Each row is a point on a landscape with many peaks, with its height.
From any point a climber steps to the highest of the 5 points nearest to it. It stops when none of these is higher. Distance is the straight distance between rows; heights are no part of it.
q_153: [ 18   3  42 -37  25   1  33  15 -27  17  40 -69   0 -29]  (h 771)
q_353: [ -6   9 -44  20 -16  22 -14  31   8   1 -65 -32  46 -24]  (h 637)
q_733: [ 24 -41  94 -64  -5 -38  19 -11 -31  -3  72 -38  -6 -53]  (h 433)
q_803: [ 51 -21  27  -2  -5 -25 -34 -47  -3 -37  55  71 -20  10]  (h 287)
q_729: [ -40  -21  -87   -1  -54   -5  -18  -13   67   17 -100   -4    5    5]  (h 609)
q_253: [-22   9  -4   6   1  12  40  33  -6  18 -30 -92  31 -39]  (h 667)
q_874: [ 28 -18  77 -75   8 -19  28 -16 -22  29  59 -64 -10 -34]  (h 425)
q_417: [  1  13  -9  10  16  20  12  43 -16   2 -16 -49  37 -29]  (h 665)
q_703: [  2  14  26 -17  23   5  40  25 -29  26  13 -83  13 -26]  (h 660)
q_877: [-24 -11 -76  12 -57  10 -30   2  46   0 -91 -18  32 -15]  (h 496)
q_509: [  8  17  42 -53  27   9  40  -6 -22  49  19 -84  -2 -25]  (h 570)
q_268: [  0  16 -26  21  15  24 -31   5  -1   9 -22  37   2  27]  (h 134)
q_82: [-10  12 -43  18 -11  16 -32  20   9  15 -61   4  17   6]  (h 448)
q_119: [ 46  -2  13   8   8   3 -32 -28  -8 -23  45  60 -17  21]  (h 749)
q_308: [-93  15  -5  47   8 -28  59   6  17 -26  21  72 -48  52]  (h 32)
q_947: [ 12  -5   8  14   5 -14  -9 -42   4  -5  45  73 -50  48]  (h 112)
q_605: [ 19   6  14 -11  26  11  24  37 -21  -7  21 -46  19 -30]  (h 663)
q_165: [ 54 -14  24  -3   4  -6 -24  -9 -14 -40  55  38   6 -13]  (h 490)
q_745: [ 13  12 -16  16  17  18 -28  -6  -3  -1   5  45 -15  33]  (h 133)
q_721: [ 34 -28  62 -43  10 -22  20  10 -31 -31  70 -31   6 -47]  (h 514)
q_600: [-23   6 -63  15 -21  12 -36  14  21  21 -73   3  17   9]  (h 437)
q_972: [-62   6  -2  38  15 -27  39 -10   8 -10  26  67 -61  58]  (h 44)
q_376: [-18  11 -29  16   9  15 -19  -6   5  18 -11  50 -30  44]  (h 781)
q_816: [  8  23  42 -51  20  16  41 -24  -9  64   9 -95   2 -20]  (h 428)
q_792: [-14   5 -58  15 -33  16 -23  16  27  -1 -84 -29  41 -19]  (h 585)
q_983: [-13  -5  12  19  10 -28  17 -53   7  -8  48  71 -69  56]  (h 10)
q_687: [-19   4 -21  16 -10  20  17  38   2   1 -53 -70  48 -38]  (h 664)
q_71: [ 24  47  53 -66  16  18  24 -51   0  77  -3 -96  14 -14]  (h 60)
q_595: [-33   2 -59  12 -28  15 -32   1  32  25 -78  18   0  32]  (h 552)
q_630: [-33  -4 -74   7 -44   5 -29  -4  42  24 -98   1   8  16]  (h 618)
q_765: [ 55 -33  53 -18  -9 -24 -22 -20 -16 -58  59  33  11 -34]  (h 736)
q_994: [ 21  18 -19  14  16  23 -19  22 -11  -9 -11   4  24  -1]  (h 598)
q_624: [ 26 -64 103 -32 -19 -39   6 -13 -28 -37  74 -24   2 -57]  (h 454)
q_55: [-20   2 -46  22 -26  16   1  31  22  -2 -75 -55  54 -41]  (h 651)
q_469: [-91  27   0  51   8 -31  66   9  15 -48  34  78 -29  49]  (h 25)
q_223: [-22   0 -60  12 -40  15 -29   7  34  14 -86  -2  21  -3]  (h 510)
q_758: [ 25   0  36 -34  24  -3  32  19 -29  -4  47 -52   7 -36]  (h 666)
q_530: [ 46   6   9   7  20  11 -20   5 -16 -27  30  26  15  -8]  (h 578)
q_785: [ 38  -5  16   3   7 -15 -21 -53  -2 -19  47  68 -32  31]  (h 273)
q_569: [-41   4  -9  34  11  -7  10 -16  10  16  13  58 -56  57]  (h 34)
q_372: [-35   8 -40  17  -9  10 -21   3  13  28 -44  40 -21  48]  (h 245)
q_340: [ -20   19   22  -14   11   17   47    5  -12   53  -16 -109   16  -27]  (h 662)
q_454: [-77   0 -24  27  -4 -11  10   5  23  24 -25  46 -52  56]  (h 101)
q_734: [ 12   9  -2  17  17   4 -21 -25   2   2  25  60 -29  43]  (h 63)
q_500: [ 32  13 -10   8  18  19 -23   3 -16 -13  11  28  10   9]  (h 500)
q_677: [-56 -12 -67  10 -37  -7 -10  -5  51  28 -86  13 -23  34]  (h 733)
q_88: [ 67 -34  53  -6 -22 -30 -36 -37 -17 -57  65  45  12 -23]  (h 525)
q_912: [ 53 -13  34 -21  11 -10  -7   4 -23 -41  55  15  17 -27]  (h 555)
q_254: [ 37   4  12  -5  24  10  -8  25 -22 -21  36  -5  23 -22]  (h 644)
q_674: [ -2  15 -33  20  -3  23 -13  38  -2  -1 -42 -23  40 -15]  (h 650)
q_854: [-57   6 -18  26   8 -13  15  -3  14  19  -9  50 -55  61]  (h 80)
q_430: [ 47 -42  76 -36  -8 -31   9  -2 -24 -50  72  -5   9 -47]  (h 507)
q_416: [ 31  11  -7   8  22  18 -11  26 -17 -15   5   0  23 -11]  (h 622)

Call two points neighbours if one is among the 5 nearest of the other. Go from one point of each pair to the other, from neighbour to neighbour, staying as high as possible. Name the lowest point that can't be avoided.
q_153 and q_376 => q_372
q_677 and q_765 => q_223
q_153 and q_765 => q_912
q_253 and q_153 => q_605

Where does a climber stop that starts at each point below?
q_530 => q_153
q_674 => q_253
q_55 => q_253
q_983 => q_119
q_733 => q_153
q_721 => q_153
q_353 => q_253
